Points on a hilly landscape, in no order, each with its height.
From any point a ball rolls to the lowest of the 2 points nearest to it. It stops when none of these is lower. Distance is the straight distance between rows; heights are no part of it.
K_178 h=464: [103 129 144 107 179 117 122  98 169 152 163  74 122 149 105 139 203 108
 119 164 123 126  98 108 145 115  80 136 136 150 136 112 141 142 135 199]
K_908 h=523: [168 174 148 117 123 175 133  72 137  87 107 156 154 111 117 152 182 140
 129 147  98  70 195 110 150 139 147 100  93 155 108 186 125 120  94  98]
K_129 h=616: [118 170 148 116 140 124 152 146  97  71  86 176 148 101 167  68 146 158
 145 172  89 104 127 187 148 106 139  38  56 100  86 163 124  98 120 181]
K_621 h=372: [112  95 127 112  80 135 168 154 125  65 145 131 117 108  95 113 139 143
  91 117 113 118 101 125  79 137 141  98 169 124 160 107  99 135 104 134]
K_987 h=575: [170 120 146 118  85 137 138 113  61 100 151 146  93  76  88  60 143 151
 156  99 105 132 172 178 101 150 195  61 124 137  64 125 112 128 126 147]
K_998 h=590: [131 171 136  76 154 130 109 105 142 173 128 155 185 136 163 112 124 139
 163 156 157 155 187 118 143 128 135  73  97 114  59 122 119 125 144 169]
K_566 h=561: [153 109 133 114 103 143 111  76  71 125 140 137 115 132 146  94 135 162
 162 120 129 151 163 167 117 145 178  71 125 106  56 160 119 110 132 174]
K_482 h=410: [140 122 139 110  93 139 129 119 163  85 131 130 155  90 114 146 155 105
 107 111 119 105 149  91  85 131 139 128 143 116 163 112  97 121 132  95]
K_963 h=264: [130 114 125 120 148 106 117 177 125 116 173 172  79 153 111 106  72 117
 134  74 139 182 144 130 151  85 147 127 155 176 137 113  73 130 115 119]
K_226 h=711: [132 101 150 123  92 158 154  51 128 101  85 149 150  91 114 132 113 144
 124 138 118 110 116 115  92 130 130  98 121 128 118 120 116  96 117 191]
K_901 h=540: [104 140  96 133 108 146 152  72 159 170 180  91 155 135 127 191 155 104
 179 139  93  95 151 104 139  95 125 146 142 145  97 122 198  92 106 143]
K_541 h=520: [138 122 139  69 114 171 190  77  82 107 147 105 124 123  87 115 151 154
 164 114  71 124 159 170  87 122 174  75 160 137  77  92 153 122  92 136]
K_378 h=703: [139 124 147 136  95 132 165  98  55 103 121 141 162  80 113  82  95 131
 125 130 134 137 137 127 101 137  98  34 147  82 107 109 153 128 135 159]
K_308 h=686: [127 138 117 152 115 105 121 127 109 114  89 162 185  46 153  72 118 150
 106 148 158 112 131 116 118 141 128  68 134  88 124 115 128 121 150 183]
K_492 h=226: [106 176 172 144 119 129  78 216 117  83 157 181 122  70 126  69 119 110
 125 140 114 100 113 136 158 101 113  83 100 141 159 177  91 183 191 137]
K_303 h=497: [ 89 130 172  81 146 103 115 165 171 155 111  88 134  89 100 190 109 107
 117 183  95  91 108 113 166  86 129 148 129 157 142  90  77 186 188 120]
K_733 h=231: [103 158 127 115 171 106 108 192 132 144 133 175  86 150 126 129  98 108
 140  66 171 166 147 134 143 114  82 161 134 152 144 147  82 114 119 121]
K_59 h=547: [148  83 121 141  90 107 138 106 105 148 116 163 124 138 169 106  86 151
 183 142 151 148 154 158 119 134 159 101 172  74  71 122 125 119 116 186]
K_247 h=541: [145 166 141 111  96 100 132  94 102  84 145 118 100 166  93  71 144  82
  91 123 107 157 150 110  74 134  89 122 113 133 124 138 114 151  94 102]
K_309 h=266: [139 118 140 135  67 122 159 142  96  85 150 133  87 190  93 107 123 157
 139 141 127 125 121 196 115 146 136 110 113 142 104 148 162 135  81 157]
K_633 h=330: [115 118 123 169 143 113 115 119 142 118 111 123 192 136 165 169 111 165
 129 149 143 131  89  79 141 155  91 126 130 107 121 118 149  97 132 178]
K_253 h=474: [128  93  97 160 162 119 119 136 124 135 183 121 143 183 152 161 104 153
 140 131 142 132 108 132 147 101 135 123 160 174 139 123 156  99 131 165]
K_535 h=463: [137 165 158 110 117 130 152 104  85 129 101 138 117 167 115 110 188 143
 163 118 133 128 174 154 117 144 106  97 131  89  57 158 134 143  76 148]
K_187 h=239: [109 104 126 106 110 111 153 153 184 152 168 161  89 186 138 125 103 100
 121  73 162 183 136 147 125  94 112 168 135 118 164 126 117 140 126  65]
K_312 h=473: [132  71 111 131 158 112  85 140 134 185 142  84 159 150 148 185  98 146
 130 171 132 126  98 105 149 162 126 125 173 124 124  94 109 164 157  95]
K_519 h=240: [136 163 182 129 144 155  92 149 156  92 114 113  81  90 110 124 167 130
 123 118 121 100  95 127 148 126 119 150 123 158 187 177  80 131 126 156]
K_636 h=610: [159  83 115 153  91 162 191  89  65  64  81 144  91  48 115  96 129 175
 159  90 113 125 148 180 106 162 193  99 116 119 101 118 154  71  74 129]
K_936 h=665: [123 170 140 122 117 121  82 137 132 112  95 175 166  35 157  50 137 131
 116 198 122  99 120 112 119 150 126  58 113  94 124 180  95 164 185 193]
K_267 h=501: [149 174 178  91 148 160 120 140 132  85  91 169 140  76 139 127 207 146
 172 136  84  89 189 112 133 135 150 122 103 134 107 176  80 140  96 127]
K_970 h=542: [129 125 147 118 157 132 145 161 152 155 160 145 101 140 110 143 136 145
 153 138 153 144 122 201 142 130 129 110 114 158 129 139 122 117 132 159]
K_465 h=695: [156  68 123 164  81 163 186  63 112 107  80 137 132  93 103 153  81 163
 131 134  99  95 111 128 113 119 146 117 141 118 134 110 176  87 112 137]
K_559 h=333: [110 102 159  92  95 160 128 160 147 110 150 109 127 132 105 118 165 147
 135 154 123 100 117 132 107 133 156 101 164 141 158 141 109 122 151 178]
K_496 h=613: [117  95 135 141  92 128 134 179  78  97 172 117  55  92 117  93  83 102
 159  72 113 161  86 146 114 115 162 143 156 139 154  88 102 124 103 109]
K_686 h=539: [153  64 156 194  88 111 163 140 133  74 144  80 106 112 145 178  87 116
 137  88  56 109  57 147 134  90 152 151 131 162 144 115 100 126 149  63]
K_322 h=508: [150  95 119 122  42 153 126  65 153 135 138 134 122 121 141 164 121 126
 179 130 147 116 155 121 119 136 165 148 114 100 112 141 164  79 115 158]
K_964 h=389: [ 99 143 118 134 181  65  99 175 155 139  84 132 172  88 147 140 103 154
  81 187 148 115  89  86 154 166 123 115 135 109 107 101 125 175 196 156]
K_575 h=485: [ 85  67  91 167 134 134 166 130 172 187 179 117  89 191 145 181 114 147
 131  90 134 165 109  96 159  87 118 171 201 172 187 153 188 131 170 114]
K_975 h=315: [153 112 152 120 158 109 119 139 187 135 122  98 115  99 171 201  91 140
 101  97 119 115  94 112 160  85 184 172 130 151 140 125 104 182 194  49]
K_457 h=369: [120 157 158 134 129 131 148 127  97 118 103 118  99 101  82 103 119 112
 158 158  98  94 123 177 144 124 105 119 109 133 125  82 132 102  76 193]
K_363 h=500: [156 108 128  99 125 158 153  95 107 143 139  95 121  97  85 155 178 144
 171 118 101 114 166 178 109 121 146 127 155 131 101 120 123 134 109 107]
K_483 h=451: [ 84 106 102  95 129 134 103 174 119 132 143 102 152 146 121  92 101  72
 104 111 121 143 126 101 127 109 111 180 139 106 174  81  94 130 106  70]
K_851 h=340: [105 146 138 176 159  75 102 172 124 145  95 148 182 108 107 112  95 114
  71 166 155 109 116  85 148 141  59 143 128  82 149 110 122 165 147 156]
K_573 h=399: [147 145 132 147 152  85  96 143 133 110 118 105 150 119 138 124 124  87
  49 115 130 122 111 112 155 130  96 138 106 129 162 143 119 192 173  56]
K_791 h=390: [129 143 118 136 150 107  96 188 147 113 140 119 129 124 195 136 122  91
 117  42 161 174 105 130 127  85 142 149 121 126 138 131 104 121 150  12]
K_153 h=385: [127  56 108 164 166 105 108 156 153 114 177 118 123 164 176 131 133 104
  98  76 155 177 114  87 183  77 132 147 164 138 175 116 118 113 128  88]
K_42 h=433: [ 77 144 124 110 210 100  80 141 178 149 162  73 176 161 143 163 196 132
 134 160 132 142  99 103 154 133 101 129 142 147 145 100 140 125 185 170]
K_114 h=296: [124 121  86 151 194 114 103 155 147 158 110  82 157 150 153 156 145 153
  72 150 161 118  99  83 146 130 122 180 136 118 138  97 161 132 166 107]
K_348 h=598: [131 162 124 117 116 117 119 139 128 121  78 120 167  98 107  68 166  95
  86 169 138 115 133 108  90 128 109 146 107  84 155 104 131 111 109 145]
K_430 h=536: [154 142 126  96 145 120 167 136 101 106 142 129 120 119 102  90 147 128
 131 121  97 153 184 150  48 103 156  77 153 146  73  89 107 126 118 131]
K_116 h=349: [158 134  92 162 195 108  83 156 147 135 113  84 139 118 175 160 145 101
  96  92 153 159 101  84 115 119 122 157 128 137 135 113 121 114 177  62]
K_471 h=407: [104 158 172 155 140 127 154 176  79  90  90 132 139  86 118 117 145 130
 156 176 107  70 123 180 171 144 112  76 116 103 127 124 125 120 104 203]
K_701 h=603: [152  63  90 161 111 127 175  91 121 100 102 137 167  79 125 152 114 131
  90 119 121 118 122  73 101 152 101 152 170  88 158  86 137 142  87  83]
K_160 h=396: [ 95 143 111 129 174  91 105 106 170 166 129  64 153 135 175 172 172 159
 152 174 145 117  79 119 159 136 127 151 101 149 109 131 167  99 155 200]
K_918 h=601: [115 190 143  55 168 154 129 117 105 118 109 186 148 141 173  87 137 167
 166 160 127 137 171 161 163 102 158  56  85 117  59 156 115 107 115 180]
K_436 h=337: [112 117 121 136 168 114  79 162 176 153 188 117 112 183 151 139 159 109
 146 101 149 157 128 108 158 103 128 182 122 159 161 143 106  99 116 121]
K_691 h=85: [129 135 115 136 140 144 132  98 105 164  87 167  85 146 115  90 140 171
 161 114 182 167 152 160 149 149 123 100 128 116  98 147 179  95 104 200]
K_313 h=466: [150 207 137  94 170 119  72  96 201 167 109 101 124 126 161 127 135  81
  85 138 132 128 150  91 167 119 135 155  75 142 147 167 116 181 172  65]
K_732 h=592: [155 118 125 142  91 161 171 118  47 100 128 142  53  58  78  90 112 142
 161  67  95 145 152 178  93 164 215 109 162 133 107 124 141 134  91 119]
K_931 h=609: [120 161 132 113 126 145 120 102  71  67  85 127 141 148 108  80 190 146
 117 171  86 100 127 115 106 155  81 133 123 128 122 181 102 162  64 159]
K_255 h=516: [131 110 118 140  84 127 162 117 117 123 160  93 141 167 125 184 153 106
 174 118 101 115 150 111 119 134 122 163 145 123 100  94 145 109  79 103]
K_21 h=188: [112 124 103 144 123 125 131 158 112 163 113 166  73 164 117  92  96  88
 107  49 174 173 147  99 113 119 101 166 160 133 171 125 136 131 117  87]
K_288 h=232: [111 110 140 151  98 143 171 195 109 102 133 144  85 133 115 120  81 150
 128 110 122 118  73 185 100 139 144 117 103 147 130 134 124 100 106 136]
K_971 h=362: [139 121 111 176 135 133 126  89 101 175 102 110 124 161 110 158 161 139
 137 114 152 120 120 139 159 131  92 149 133 133 103 143 188 116 129 167]
K_127 h=151: [114 149 153 138 144 141  82 174  92 116 160 165 140 139 109  75 134 148
 100 161 132 122 111 147 146 143 121  74 114 137 164 190 121 148 176 171]
K_879 h=489: [135  64  96 180 108 132 184 105 153 101 146  88  99 150 141 190  90 126
 144 107  71 130  76 113  90  58 140 167 176 166 155 116 148 106 146  79]
K_942 h=328: [114 130 129 154 107 116 137  42 117 160  95 130 150 159 170 159 135 143
 163 134 144 128 127 129 176 102 102 125 106 114  74 138 224  81 114 202]
K_524 h=568: [166 156  89 142 146 132  93  94  89  83  88 136 164  66 122  54 165 117
  79 174 100 110 177 105 104 152 144 122  80 121 145 137  96 126 107  97]
K_558 h=482: [148  94 118 130  74 167 142  70 172  94 181 125 105 117 128 183 121 113
 162  79 114 136 100 111 118 110 148 152 120 139 154 157 156  83  98 124]
K_989 h=309: [130 130 144  98  72 181 139 116 113 113 168 123 136 135 140 163  87 140
 154 108  98 139 116  95  70 151 131 142 127 144 139 126 120 122 142  64]
K_907 h=287: [152 136 110 181 165 116 103 153  91 160 119 151 104 118 142 132  99 132
 163  68 167 187  95 125 110 140  89 138 132 132 126 135 133  98 167 125]
K_863 h=332: [126 142 158 118  58 151 162  97  63  97 117 129 122 105  80 102 128 120
 158 137  79  95 152 198 114 156 144 123  82 113 107 111 127 117  77 134]
K_332 h=563: [124 142 151 118  89 105 152  85  61  68 113 141 136 104  74  81 142 121
 101 136  76 105 146 118  72 147 107 137  98 161 137 124  79 172  98 100]
K_814 h=468: [102 131 129 151 170 108 130 142 173 208 121 140 111 184 150 162 118 127
 141  45 164 174 136 109 169  94  81 177 151 168 162 133 152 133 172  44]
K_439 h=125: [124  88  87 146 102 142 144  93  88 152 120 131  74 185 115 111 156 158
 172 112 182 165 145 154 160 140 158 144 156  94 119 119 215  86  77 212]
K_967 h=673: [143  83 150 200 115 143 186 108  89 105  99 105 101  70  83 129  89 147
 119  90  94 104  74 146  90 140 102 142 116 116 149  91 143 100 118 125]
K_315 h=196: [141  92 108 146  61 160 156 158 114 102 143 169  63 128 129 104  76 154
 153  87 150 137 121 169  85 151 201 118 109 114 132 139 147  95 105 140]
K_498 h=450: [143  99 119 121 100 163 148  73 210  97 147 113 132  78 129 194 135 140
 128 116  95  94 103 106 100 129 170 156 124 128 158 108 120  99 112 106]
K_768 h=392: [113 117 125 157 143 107 116  99 172 153 159  95 106 140 128 175 107 127
 121 120 127 125  56 111 142  72 103 169 123 174 136 131 156 128 190 164]
K_993 h=619: [129 154  91 133 129 173 121 118  92  94  52 137 138 118 102  51 191 124
  72 147 116 132 129 102 102 144  79 159 116 105 132 148 119 119  83 154]
K_821 h=436: [163  59 118 177 145 120 116 116 159 127 186 100 119 139 151 183 124 122
 135 110 125 141 123 121 154 103 155 150 162 154 134 129 131 114 150 100]
K_562 h=548: [144 131 163  91 143 102  88 166 177 131 155 122 138  81 138 151  91 110
 119 169  89 120 114 168 143 113 158 134 109 127 128 108  48 190 159 105]
K_572 h=629: [161  60  88 175 102 142 182  92 110  86 136 113 112 125  79 125 135 126
  75 115 116 135 134 100  92 127 144 141 187 126 152  75 152 122  82 110]
K_532 h=580: [137 106 153 154 154  78  86 151 150 122 140 121 136 116 122 133  89 122
  96 189 121 113  92 157 148 120 128 126 104 140 119 117  89 153 170 148]
K_578 h=478: [135 177 145 105 121 144 143 142  94 110 115 135 154 130 116 132 188 147
 177 111 111 118 177 106 101 162 126 130 144 141  89 146  86 125  77 108]
K_191 h=639: [131 171 171 108 118 137 124 100  97  96  74 154 167  68 160  70 133 147
 137 205  92  96 108 172 127 124 129  42  87  87 111 173 139 159 174 166]
K_673 h=148: [161 153 129  65  91 145 124  57 190 127 107 129 133 131 140 101 151 110
 105 129 159 139 140 145 101 178 138  96  95  85 124 144 141 121 123 120]
K_5 h=519: [ 99 150 114 112 163 136 129 134 166 210 126 144  86 162 115 174 128 137
 135 132 159 145  96 163 141 139 102 186  95 159 148 149 151 114 140 131]
K_590 h=290: [143 126 158 156 107 117 138  55 112 103  67 132 195 130 168 150 123 153
 149 149 137 116 120  93 145 126 104  92 122  88  86 129 154 103 116 188]
K_256 h=587: [121 156 151 130 102 101 125 131  97  53 101 150 131  97  98  61 172 125
 103 182  70  88 110 149 111 135 108 115 104 150 147 173  73 187  99 150]
K_82 h=301: [182 135 109 109 140 103 112 111 153 133 118  65 154  99 139 169 141 129
  72 161 120 109  96 140  97 144 168 146 100 133 113 114 120 162 194  56]
K_911 h=270: [115 159 132 113  82 165 161 136 105 115 123 181 137 113 113 137  58 144
 119 111 121 135 102 141  98 134 136 120 102 131 143 130 116 135 116  91]
K_909 h=443: [102  67  96 167 129 123 169 131 110 158 138 108  83 176 126 152  99 146
 115 103 106 173  77 117 113  76  92 172 185 167 153 104 162 137 145 117]
K_94 h=345: [114 141 148 130 184  81  96 149 188 136 133  76 108 128 149 167 157 103
 124 114 121 121  69 129 154  95 130 171 117 168 158 106 109 144 168 133]
K_563 h=488: [106 144 130 107 127 120 133 172 126 112 158  82 153 149 121 164 146  83
 155 114  97 119 147 130 114 113 115 178 116 121 133 107 101 117 105  62]
K_403 h=440: [102  95 133 108 120 120 131 139 134 144 156  92 143 149  93 184  91 118
 131 167  77  69 108 151 148  72 127 149 128 145 138  98 104 151 163 127]
K_214 h=476: [141 125 110  95 101 149 165  93  91 182 128 119 118 156 120 125 169 139
 168  99 142 146 169 167 102 167 127 118 171  85  77 119 136 131  78 111]
K_261 h=162: [107  91  98 115  72 178 149 113 106 115 140 139  56 154 131 101  98 158
 191 106 157 155 122 139 109 161 197 129 158 110 136 120 199  69  81 187]
K_984 h=365: [ 81 144 125 146 168 131 137 118 159 148 133 129 144 156 177 170 147 193
 177 147 166 156  80 108 148 170 110 126 118 144 138 126 181  78 146 215]
K_920 h=567: [101 152 106  94 130 102 163 200 122 121 143 143 159 156 111 129 114  90
 147 139 130 150 179 117 102 116 125  95 155 120  90  67 106 129  93 101]
K_952 h=292: [110 155 121 156 157  97 109 133 159 168 109 161 125 143 123 116 106  98
  78 122 175 128 129 102 151 140  72 156 115 121 173 129 120 161 114 127]
K_545 h=295: [ 99  91 144 150 141  64 161 180 134 136 170 113  78 186 118 143  98  79
 136  91 139 151 139 155 155  90 105 182 164 122 160  76 127 150 114  99]
K_184 h=94: [112 158 151 115 116 170 134 150  61 117 107 152 131 155 131  83 121 185
 134 152 141 116 117 151 146 137 124  77 117 135 117 185 156 121 135 184]
K_356 h=515: [114 158 129  91 145 157  84 156 159 159 156 123 173 179 155 120 128 107
 133 133 166 140 148  91 164 184 145 130 108 104 143 122 148  98 138 121]
K_819 h=403: [117  99 123 146 103 114 131 156  71 112 136 107 114 139  77  75 128  94
  87 107 129 119 126 113 149 129 108 148 158 100 180  86 128 153  89 104]
K_281 h=288: [116 128 178 110 120 146  97 191 147 112 143 162 104 119  95 103 143 131
 143 124 126 117 147 116 132 110 150 143 138 151 170 173  50 139 121 166]
K_419 h=437: [137 196 144 132 152  85  68 140 173 148  99 112 147 122 169 109 124  70
  58  90 140 115 143  51 176 125 110 152 103 116 144 135  91 193 180  18]
K_795 h=588: [ 93 114 120 116 152  97 129 207 138  99 144 125 147 138 111 131 116 102
 154 140 125 142 151 127 117  87 113 109 158 147 114  61 113 111 167 150]
K_842 h=299: [135 122 178 103  72 131 135 149 109  81 139 154 125 136 127 119 134 139
 152 142 114  99 140 180 101 154 146 116  83  99 118 144 104 135  98 134]
K_137 h=205: [129 161 138  90 104 155 138 126 130 155 117 182 146  64 119  93 140 129
 122 130 145 102 163 156 124 182 118  89 107  80 115 148  94 163  82 106]
K_845 h=545: [168 164 125 133 151 148  94 106 121  67  97 160 161 123 133  94 171 112
  80 152 109 103 185  88 127 157 133 118  91 156 141 211 104 139  99  89]
K_150 h=499: [118 118 106 123 118 166 116 160 119 127 154 154 164 160 159 152  84 150
 148 142 153 148 116 119 141 158 167 110 133 127 150 122 156  78 113 141]
K_295 h=237: [136 146 124  93 156 134 103 113 164 143 115  93 127  58 168 178 114 147
  84 136 123  89 104  90 117 140 181 158  98 143 131  94  75 183 180  49]
K_274 h=652: [141  65 109 197  97 139 202 124  69  90 113 113  67 109  88 105  91 147
 130  83  84 150  98 140  92 143 150 138 189 104 138  86 164 116  88 144]
K_392 h=496: [ 97 165 125 108 163 145 121 120 151 217 166 137  84 177 120 141 111 125
 161  51 154 191 138 115 123 119  86 167 124 175 144 136 142 122 163 122]
K_84 h=442: [137 151 167 140 123 111 132 140  70 130  87 164 109 104 123  81 173 148
 177 161 124  99 158 172 141 141 117  89 135 108  90 151 100 148  92 194]
K_10 h=334: [133 144 116 184 175 134 119 110  94 182 157  90 134 148 138 165 138 135
 164  97 141 163 107 134 148 150  60 142 142 144 126 118 169 130 157 108]
K_670 h=187: [153 144 129  62 143 161 124  87 178 159 172 115 133 145 119 147 155 110
 102 133 116 125 146 142 137 130 129  99  99 124 127 142 136 130 132 110]
K_407 h=607: [133 102 121 148 169  81 129 225 140 127 156 132 143 123 124 135  74 121
 139 160 133 149  99 169 107 114 126 105 123 159  84  91  98 111 165 128]
K_326 h=429: [113 113 126 151 162 107 105 195 143 175 132 116 127 151 187 148 106 100
 128  58 146 162 145  70 166  95 111 176 159 116 152 119 129 142 168  16]
K_263 h=530: [142 103 148 101  71 111 100  97 150 158 113 144 152 134 156 138 127 134
 153 176 168 124 157 153 140 153 180 119 129  86  96 130 131 122 130 181]
K_321 h=560: [ 92 151 134 104 123 129 167 114 154 171 154 130 154 149 131 184 110 104
 185 149 122 123 157 125 116  94 103 139 131 148  98  98 159 122 138 157]
K_73 h=374: [165 116 157 111 101 126 125 110 179 156 138 118 108 114 137 181 104 109
 138  64 136 129 128 133 140  60 165 179 126 143 143 128 123 141 179  35]
K_515 h=562: [148 124 121 143 132 119 116 184  88 152 155 165 135 157 130 118 127 139
 140 136 175 159 152 172 120 158 121  96 131 117  98 143 121 147 132 119]
K_914 h=589: [137 165 134 113 149 121 128 128 155 126  68 124 141 119 134  91 150 113
 100 188 142 115  96 138 132 131 118 125  74  96 143 136 182 109 137 196]
K_203 h=348: [105 116 155 148 118  98 142 178  94 104 144 123  86 176  82 113 103  81
 116 106 107 116 136 155 150  65 111 143 134 143 134 114 113 158 117  96]
K_887 h=430: [140 118 122 113 165  96  85 116 148 142 116  81 177 107 172 168 106 166
 109 193 144  97 115 104 136 171 144 103 143 112  88 111 113 172 197 132]
K_550 h=511: [133 163 110 122 131 132 116  83 187 137 127 127 147 172 106 103 163  92
  87 157 159 117 197  96 145 117 131 143  98 133 135 149 152  98 113 159]
K_522 h=498: [123 112 129 136 146  99 116 151 138 115 102  91 125 146  83  93 178 117
  96 153 111 114 113 101 123 107  80 116 161 119 121 117 121 153 153 185]
K_168 h=303: [139 128 121 108 156 142 109 123 148 159 172 149 111 152 109 151 115  86
 122  94 122 145 162 122 142  78 146 137 146 172 111 143  83 144 122  82]
K_885 h=551: [126 186 103 100 129 134 158 137  76 119 130 159 170 114 118  89 120 120
 128 129 106 137 201 103  77 125 104  67 150 121  63 113 103 136 107 100]
K_125 h=630: [168 152 107 150 154 148  79  78 146 155  81 107 145  64 113 113 144 115
  58 132 141 109 137  53 135 158 140 166 130 100 165 127 140 142 147  90]
K_538 h=546: [157  95  88 158 113 125 121 162  82 154 132 149 139 110 160 129  92 137
 118 137 149 133 133 152 127 184 119 128 129  89 127 136 121 147 107  63]
K_769 h=294: [113 168 162 128 161 124  90 151 158 118 137  99 116 148 123 116 178  86
 120 112 128 139 131  94 168 109  99 162 117 155 175 145 102 133 152 121]
K_892 h=564: [128 157 166  97 179 121 115 116 191 130 125 135 109 110 140 144 153 135
 124 176 149 129 114 170 161 143 134 104 101 118 138 162 140 143 141 189]
K_2 h=394: [113 106 139 138 105 125 140 133 105 139 150 128  98 153  98 139  72 148
 124 119  98 115 101 152 119  85 116 149 147 172 144 125  79 147 143 117]
K_526 h=577: [114 166 122  96 162 136 131 112 159 215 123 146 162 159 136 184 111 141
 153 157 154 129 195 116 155 103 147 128 129 143  71 123 157 104 145 145]
K_934 h=525: [130 187 134  95  95 144 127  89 143 106 137 131 107 199  90  64 157 101
 131 118 138 137 188 102 111 110 119 124 118 135 107 152 147 110  99 154]
K_715 h=581: [145  81 134 154  86 128 160 165 108  62 157 112  71 115 135 139  88 133
 146  66  65 148 106 146  77  88 162 170 135 175 147 108  84 125 119  61]
K_870 h=719: [159 100 138 137 122 165 169 111  76 144 139 127 121  99 130 135 106 165
 143 117 139 135 111 139 146 142 124  56 172 103 130 121 183 110 128 147]
K_296 h=434: [ 68 103 129 145 166  63 131 152 187 137 164 128 120 189 110 159 124 115
 106 162 116 114  94 133 168  60 103 159 140 193 139 129 143 152 175 142]
K_857 h=247: [128 171 132 116 129 109 102 138 144 152 100 170 154  94 135 125 122 111
 102 143 145 105 145 108 126 139 120 132 104 129 128 150  78 151 131 109]
K_257 h=544: [131 129 108 113  72 128  80  76 141 143  78 120 159 148 166 121 123 156
 113 152 178  98 125 112 134 168 158 155  96  96 121 147 144 107 130 180]
K_546 h=535: [118  89 114 152 128 121 144 145 123 114 114  95 139 101 121 130 127 124
 120 153 110 137  91  89  85 130  96 153 168 114 138  76 111 131 156 140]
K_103 h=502: [ 84  83  59 149 144 120 140 101 167 177 198 119 114 188 155 182 102 133
 134 135 110 145  98 115 152  99 113 179 165 175 144 141 184 108 109 147]
K_679 h=529: [120 161 107  77 110 144  70 115 151 182 110 124 140 166 159 118 148 131
 158 122 176 135 155 121 121 185 136 167  93 113 121 159 118 110 115 146]
K_589 h=351: [130 143 110 122 143 119 117 140 112 139 112  77 152 143 120 142 138 112
  76 162 124 117  92 150 126 152 107 138 107 108 120 119 130 157 134  53]
K_344 h=599: [166 124 101 137 135 160 111  67 107 121  52 125 158  69 111 126 138 142
  76 151 124  91 139 112 132 148 150 147  77 129 151 140 142  95 120 107]
K_710 h=229: [105 130 112  77 150 138 134  64 225 162 162 128 111 140 124 144 185 113
 131 175 142 102 131 145 156 120 132 104 106 136 123 171 173 111 106 177]
K_699 h=492: [136 195 102  94 160 165  71  94 200 147  93 140 131 166 133 109 152  86
 101 164 145 104 175  97 164 142 150 158  65 133 147 179 142 136 108 104]
K_69 h=572: [136  90 108 166 114  86 143 138 118  56 127 118 170  66 124 121 114 111
  82 121 107 130  97  93  79 180  80 104 146  90 137  85  96 154 124  97]
K_328 h=238: [126 129 107 185 121 132 150 180  91 145 116 131  99 139 111 127 116 127
 134  86 155 171 132 124  99 112 122 151 178 124 146 127 174  89 116  94]
K_801 h=45: [103 127 115 106 139 167 104  94  81 145  87 159 130 170 160 119 128 176
 141 126 175 141 146 145 169 153 148  92 107 101  95 189 174  79 120 156]
K_30 h=514: [123  57  89 154 166 128 126 182 116 149 157 128 134 107 169 154  80 150
 135 129 133 164  94 133 124 154 131 125 186 113 148 103 111 159 126  87]
K_666 h=176: [148 149 133  77  95 142 147 101 117 134 136 167 128 127 149  92 130 136
 118  95 159 148 156 153 126 187 114  57  98  65 106 146 153 123  82 115]

For each start below, name the point where the ball stops.
K_378 => K_21
K_967 => K_590
K_538 => K_673
K_471 => K_801
K_332 => K_295
K_407 => K_21
